A landscape with many valleys, sampled at points; each row gives a point and its height.
From any point a ball rolls to the lowest of the 2 points nearest to it. It stops when none of these is lower. Distance is the straight distance between rows; heights are no part of it.
k509: [-26   1  19   2   2   0  -8  -1   6 -10 -27   5 -13  -7 -19  45 -15  -2
  -1   7]  h=324
k630: [  0  19   7   7  17 -16 -11  13 -14  21  21  10 -17   8 -46   4   1   0
  22  -5]  h=449
k305: [ 29  26   5 -26  15   9  10   2  12 -21  16  -3  20   6  12 -14 -55  -7
 -10  -9]  h=914
k32: [ -8  12   9  24  14 -25   9  -2  -2  21 -18  21   3   9  -8 -24 -13  -7
 -22  13]  h=579
k802: [  9  13 -11 -22  26 -11  -5   9   5  12  18  -2  39  16 -15 -30 -42 -17
 -14 -19]  h=422
k203: [ 15  -5   9  -5  -3  30  -7  10 -10  12  18 -18  17   2  42  10  25 -12
 -18 -21]  h=180
k883: [ 11  10  13  -7   2 -27  17  11 -10  33   4  12  32  12 -12 -12 -41   4
 -24  32]  h=709
k56: [ 46  15   5 -25 -13  27  13  -5  26  -8 -17 -16  30  14  24   5   1   1
 -21  19]  h=828
k726: [ 11   4  26   1  -9  22  -1  -4  -4  15  -1  -6  -4   2  34  24  57  14
 -11  21]  h=668
k212: [  7 -18  -2 -21 -24 -29   8  28   7  18  16 -16  26   6  23 -20   2   6
 -25  22]  h=725
k102: [ 21   3   9 -15 -15  22   0   1   5  19  15  -6  -7  21  20  18  51  27
  12  16]  h=691
k57: [ 28  -3   5 -22 -20  11  17  10  11   5  15  -6   6  15  18  16  26  31
   3  38]  h=730
k741: [ 31  11   4  10  16  37  -6 -12   2 -25  -5  -7  -6  -1  32   1 -19   2
  -4 -26]  h=596
k855: [-20 -24 -28  12   1  30 -11 -22 -14 -32   6 -11  -4 -26   8  19  16  -9
  19 -41]  h=145
k519: [ -4   0   0 -22  11   4 -12  18   1 -20  32 -10 -14  -8 -21  32 -27   6
  13 -21]  h=698
k600: [-31 -10  -7 -12 -23 -18   0 -22  32 -17  -3  15 -29  -3 -23 -12  25  20
  11  31]  h=566
k528: [-10   1  -3  -3  13  -2 -14  21 -16  -4  17 -15   0  -1 -13  23 -17  -8
  10 -22]  h=649
k794: [ 37  12  18 -10 -13   5  12  15  -1   6  10  -8  11  15  10  22   2  20
   1  24]  h=782
k369: [  5   3  13  14  -1  34  -3   2 -18   6  -7  -9 -11  -2  29  40  30   6
  -3  -6]  h=647
k461: [ 14  21   3  -8  16 -11  -1  11   0  28  14  12  36  30   9 -22 -35  -6
 -23   5]  h=543
k462: [-33   4  12  29  -4 -18  -6 -12  15  -9 -39  24 -22 -15 -21   1   3  -1
  -1   9]  h=458
k941: [ 13   3  12 -39   6   6   3   8   5 -31  20  -3  -1  -3 -25  23 -39  12
   2   6]  h=756
k973: [ 14  -1  -2 -24 -19  -5  21 -10  24   3 -11  -1  29   4   2  -6 -24  -6
 -17  27]  h=778
k997: [-12 -28 -30  -1 -15  28  -9 -31   9 -22   2 -27  -6  -8  11  12  25   3
  14 -35]  h=140
k490: [-26   8  20   7  11 -11  -6  -4  -1  -4 -33   9  12  -8  -3  24 -23 -13
 -17   2]  h=440
k624: [-18 -11 -28  11  17 -13 -15   6 -14   6  13   5   1 -10 -44 -15   6 -19
  30 -26]  h=260
k204: [ -3  -4   0   7 -19  27   1 -30  21 -10 -34 -17  -5   3  11  14  22  -3
   1   2]  h=813
k683: [ 13  14  -7 -11  21  -3 -13  -2  -5   3  29   9   3   5 -15 -26 -42 -12
  -1 -33]  h=322
k693: [-18  -2  15  30  14   6   0   4 -20  10 -12  -4 -11  -3  -1  19   7 -13
  -1  -6]  h=219
k67: [-29 -19 -30  -3 -23 -20   8 -29  30   3   7   4 -26  13 -12 -23  46  24
  26  26]  h=600
k709: [ 21   5  -4 -15 -24  32   2 -20  27 -10 -13 -15   2  10  19   3  15   3
  -3   5]  h=791
k85: [ -3  -1 -33  10  20   2 -14   2 -22 -22  10  12 -13 -32 -30  -8  -3  -7
  30 -37]  h=200
k319: [ 11   2  17 -11  -9  -6  16  27  -6   8   5 -11  21   3  10  28 -23   9
  -8  25]  h=853
k317: [ 26  -2 -19  15   2  -8  -4   7  -8  38  21  -5   8  20  -4 -27  16  -7
   4 -13]  h=446
k447: [  4  -5   4 -19 -15  -3  18   0   9   3  -7  -9  30   6  27  15 -12   8
 -25  25]  h=843
k46: [  3   5   5   9 -14 -38   8  34 -14  42  36  12 -15  12 -10 -18   6  17
   7  23]  h=583
k482: [-35 -30   0  -3 -28  -8   1   2   3 -14   5  -7 -21  -4   6  17  19  19
   1  12]  h=153
k759: [-35  -5   2  30  20 -19  -3   3 -14   1 -39  15   8 -19  -4  -4 -11 -18
 -19  -2]  h=536
k34: [ 13 -10 -23 -10 -20   9  -2  -9   9   5  13 -23   7  13  22 -16  36  -6
   5 -18]  h=862
k488: [ 19  24   7 -21  30  -3 -16  -2  11  -9  18  16 -15  -3 -43   0 -26   6
  21 -14]  h=119
k985: [-29  -4  -2   1 -16 -12   0 -24  28  -9 -30  17 -22  -4 -17   1  11   5
  14  20]  h=525
k440: [  8   4  -5 -37  -9  -4   3  -8  31  -9  -3  -8  21   5 -13  -6 -22 -12
  -3  -1]  h=716
k555: [-10   4  11   5   8 -16  -8  27 -25  26  28  -4   0   4 -18  10 -18   0
  -1  -7]  h=568
k293: [-23 -20 -22  10  -2 -29   1  -7   9  19 -16   9  28   9  10 -47   4 -24
 -18  -6]  h=630
k163: [-28 -11  14  -2 -16  -4   0  13  -2 -17  -4  -5 -23  -2  -4  42   4  18
  10  17]  h=214
k606: [-16 -12 -18   8  21  11 -12  -3 -18 -42   4  -4 -10 -36 -14  16  -6  -6
  24 -42]  h=176
k113: [ -5 -12 -36  18  14  14  -8 -23  -9  -6   3   4 -14 -18 -10   0  52   6
  46 -16]  h=315
k891: [-28 -16   2  18  15  12 -10   8 -27   3  -9 -10  19  -6  19  25  -3 -28
 -10 -23]  h=141
k237: [  3   4  -3   2  17  15  -3 -16   3 -37   5 -12  -6 -17  20 -12 -37  -4
  -4 -41]  h=563
k725: [-15 -19   3  13 -23 -13   7   1 -11  -6  -5  12 -36  -4  19 -25  24   3
 -18  23]  h=213
k792: [ 18  -3  11   0 -22 -28  17  28 -13  22  18   3   5   6  17 -12 -12  14
 -26  41]  h=801
k475: [ 26  17  -5   9   1  21   3 -20  24   2 -13 -11   2   9   7 -23  17  -3
   7  -7]  h=766
k40: [  6  21  16  14   0 -12  14  -9  17  13 -24   6   6   6  -2 -17  -9  -1
 -16  27]  h=671
k566: [-11  11   6  34  24   5 -10  -2 -21   2 -18  10 -15  -9 -24  20   7  -7
  26 -13]  h=295
k691: [  6  -2 -12  10 -10 -25   6  19  -1  35  30   3  -4  14  -2 -31  27  15
  13   8]  h=513
k419: [-18  -3   2 -30  -6 -10  -3  -6  38 -20  -9   5  -1  -6 -33   6 -16  -7
   8   3]  h=652
k797: [ 30  27   6  20  13   8   7 -15  12  16 -22   2  10  11  -8 -16  -1  -3
  -4   1]  h=735
k122: [ 26   6  15 -32  -5  -7  18  13   3  -6   9 -10  27   2 -15  24 -41  10
  -5  21]  h=836
k81: [  9 -10 -15  16  23  22 -11  -4 -34   0   1  -6  23 -10  21  -9   5 -16
  -1 -38]  h=270
k320: [ 18   8 -22  10  21  -9  -9   2 -16  25  26   0   8  11 -25 -26  -9 -18
   7 -31]  h=363
k510: [-15 -12  -7  -2 -12 -22   8  11   3  25   0  -3  25   6  18 -28   5 -11
 -22  15]  h=675
k931: [-23 -11  -7   7  14 -31 -21  18 -12   6  14  14 -14  -8 -40  11   7  -3
  33  -2]  h=343
k991: [ 21  23 -18  -1  24   4  -7 -16  11 -12  17  13 -39   0 -23 -14  13  15
  56 -17]  h=263
k871: [-11 -15  12   2 -36  -2  12  12 -15 -29 -12  24 -51   1  15 -20  -2  -1
 -11  37]  h=253
k329: [-11   8   9  -5  -4  16  -6 -17  22 -30 -26  -4  -9  -3 -13  39  -8   8
   6   5]  h=419
k943: [-28  -1   6  -8  -4 -28  -9   8  12   4  -1  10  -2 -12 -26   1 -18  -2
  -4   1]  h=571
k188: [ 14  21   3  -4  27  -3 -12  -2  -4 -24  19  15 -21 -15 -22 -17 -33   1
   8 -37]  h=224
k979: [ 33 -20  22 -14 -29 -15  31  22 -25  11  20   0  16  -1  26   1   1  34
 -18  51]  h=878
k243: [-27 -33 -20 -13 -27  16  -8 -16  18 -10 -12 -17 -17   4   6  24  32  12
  -1  -9]  h=95
k116: [ 40  22   9 -17   4  29  21  -3  19 -18  -2 -12  10   6  16   6 -31   5
 -11   5]  h=871
k518: [ 29  12  14   9  19  40  -6  -3 -15  -9   7  -6 -10  -2  29  14   9  12
  -1 -15]  h=622
k638: [ -1 -20 -12  11 -16  -1   3  -3   1  20   0 -12   8  -5  16  -9  45  -2
   1  -5]  h=849
k169: [ -6  -3  22   3 -22  -9  20  13 -15  -7 -18  18 -10 -16  26  -3 -15   8
 -30  49]  h=386
k907: [-10 -16  -4  11  -4   7  -5 -21   8   4 -25 -10  16   0  21   0  19 -15
 -10  -9]  h=833
k491: [  6  -4  -6  -7   8  21  -4   6 -15  -1  16 -16  25   6  36 -10  -6 -18
 -12 -33]  h=226
k210: [-24   1   4  14  -5 -33   7   6  -1  15  -7  15 -16  -4 -21 -31  -7 -11
  -9   5]  h=480
k146: [  9  -1  29   9 -23   0  11  22 -27 -18 -12  28 -39  -8  18 -10  -7  12
 -18  53]  h=307
k500: [  3  -4  18   9   9  19  -1  12 -34  29  -2  -7  18   4  42  18  14 -15
 -31 -13]  h=135
k476: [ -1  14   4 -14   5  22  -6 -19  26 -39 -16  -1  -2  -6  -5  13 -32  -8
   1 -12]  h=499
k714: [-31 -14 -20  24  16 -18   2  -9 -17  10 -23  12  27  -2  -1 -24   7 -31
  -6 -12]  h=592
k311: [ -2   7 -29   2   7   5  -2 -22  12  -8   7   0 -26   6 -22 -13  38  12
  53 -11]  h=293
k651: [-23 -24   7   4   4   9  -9  10 -28   8  -7 -14  30   4  42  11   9 -17
 -32 -18]  h=82
k592: [ 19  35   0  -4  23   8  -9  -5  19  -2  10  10 -21   7 -36 -11   2  14
  34  -5]  h=211
k131: [-16   7   1  37  13 -21 -10  -9 -12  13 -29  13 -19 -19 -32  -4  13  -6
   9   3]  h=375

Where does a ball stop that starts at each point below?
k600 => k651
k67 => k651
k122 => k243
k319 => k509
k931 => k243
k792 => k509
k979 => k509
k638 => k210
k46 => k488
k883 => k488
k116 => k210
